The views of a scene show one set of named points, each view turned or mirrored, and shifted as a whole, with a little noise and some points left out.
(in the rows, 128 means zero)

Scene 1
View 1
Z610: [202  31  98 111 129 186  88 171 126 118 129 107 132 155 144 140 127 152
 139]
Z543: [178 135  68 146 156 125 121 146 143 126 118 123 165 161 107 177 141 148
 141]
Z597: [128 115 106 130 122 170  83 128 151 142 111  85 112 125 145  19 113  74
 136]
Z910: [113 155  93 139 162  88 136  99 132 160 100 112 130 158 110 121 155 114
 207]
Z395: [244  51  55 121 147 177 102 196 131  96 141 138 173 172 115 212 123 188
 110]
Z598: [125 104 110 119 146 126 115 110 122 157 105 104 112 142 136  94 141 111
 196]
Z508: [159  59 110 105 138 162  97 135 129 140 115 102 122 148 140 101 128 129
 177]
Z511: [208  46  78 107 152 154 119 163 119 122 132 126 152 174 121 192 139 177
 176]
Z847: [171 151  46 148 155  97 133 131 137 126 131 132 166 177  81 164 134 151
 186]
Z233: [229 124  57 153 145 189  79 196 158  99 126 120 180 151 114 177 108 152
  53]
Z406: [149  53 104 105 127 153 108 134 125 142 129 107 115 146 139  83 127 123
 198]
Z310: [190  88  78 129 145 154 103 162 140 116 120 116 150 154 128 148 121 142
 132]
View 2
Z508: [142 143  65 137  85 122 127 130 101 112 121  92 137 124 109 154 145 138
 115]
Z511: [192 146  40 146 145 146 157  71 122 178 145  94  97 102 136 124 150 119
 119]
Z598: [141 123  76 145  72 136 102 134  79 113  91  76 154 146  85 135 137 107
 133]
Z610: [166 158  58 116 104 113 162 101 127 138 157 110  94 104 134 162 164 160
 112]
Z395: [217 166  65 115 145 124 184  38 141 184 171 143  54  97 160 148 179 131
 139]
Z597: [125 152 129 118  43 101 117 121  96  91 101 137 127 162 115 167 170 135
 158]
Z406: [134 153  69 153  81 123 121 129  94 112 116  78 158 129 111 148 139 137
 110]
Z543: [198 126  87 127 121 142 125  70 108 157 107 129  95 146 108 119 163  83
 168]
Z910: [159  99  84 162  96 163  81 117  72 127  63  85 152 159  75 107 138  66
 167]
Z310: [183 141  82 116 103 123 142  89 118 144 133 127  90 134 125 146 169 121
 143]
Z847: [197 134  97 172 133 152 109  62  92 168  82 111 115 145 120  97 159  62
 183]
View 3
Z543: [140 207 173  62 103 133 141 103 108 149 151 133 182 106 109 154 107 200
 105]
Z310: [134 181 154  62 115 128 105 120 120 138 141 132 136 115 108 154 108 175
 106]
Z395: [175 213 130  34  98 127  41 116 126 160 152 110 117 136 108 160 137 194
  60]
Z597: [ 34 106 151 101 142 133 164 138 116 105 113 166 131  84 124 156  86 115
 171]
Z508: [108 142 151  86 158 109 135 137 135 117 127 152 118 105 115 122  70 151
 134]
Z910: [114 179 204  94 152 119 224  99 116 130 144 162 205  68 108 117  45 192
 152]
Z511: [182 216 144  57 151 113  96 114 142 140 143 128 125 122 108 118  77 208
  71]
Z233: [125 200 145  38  54 155  77 122  95 160 153 124 151 133 111 194 173 181
  98]
Z406: [ 94 142 147  91 188 100 146 106 152 119 115 138 122  45 119 116  39 161
 101]
Z847: [138 218 175  64 124 124 164  71 113 160 152 126 206  52 112 144  83 217
  91]
View 4
Z543: [119 136 136 142 139 148  98 155  98 115 125 125 132 110 161 117 154  86
 123]
Z598: [128 133 109 148 165 155  95 158  92 153 110 106 178 182 122 110 120 148
 134]
Z511: [168 121 177 161  76 161  80 141  89 159  99 132 176  57 175 145 148 108
  52]
Z310: [133 143 138 140 117 140 101 142 108 125 128 126 123 109 165 134 155  89
 111]
Z597: [ 97 162  76 120 186 127 125 148 102 112 150  99 107 214 120 108 138 129
 167]
Z233: [116 154 161 125 109 139 102 153 123  89 142 132  72  60 202 138 186  35
 119]
Z406: [135 155 103 140 142 136 109 123  95 142 131  94 156 186 119 135 122 156
 102]
Z610: [156 181 121 133  94 124 114 122 129 139 148 127 109 130 159 155 156 119
  77]
Z395: [152 159 168 131  57 141 101 129 118 119 137 131 101  47 194 168 177  68
  56]
Z910: [112 100 134 160 185 170  77 176  76 148  93 109 205 162 130  81 116 128
 151]

In a view up to two points have been moved. Name them for each view, in the order of its rows, or write -.
view 1 -> -
view 2 -> Z597
view 3 -> Z406
view 4 -> Z543, Z511
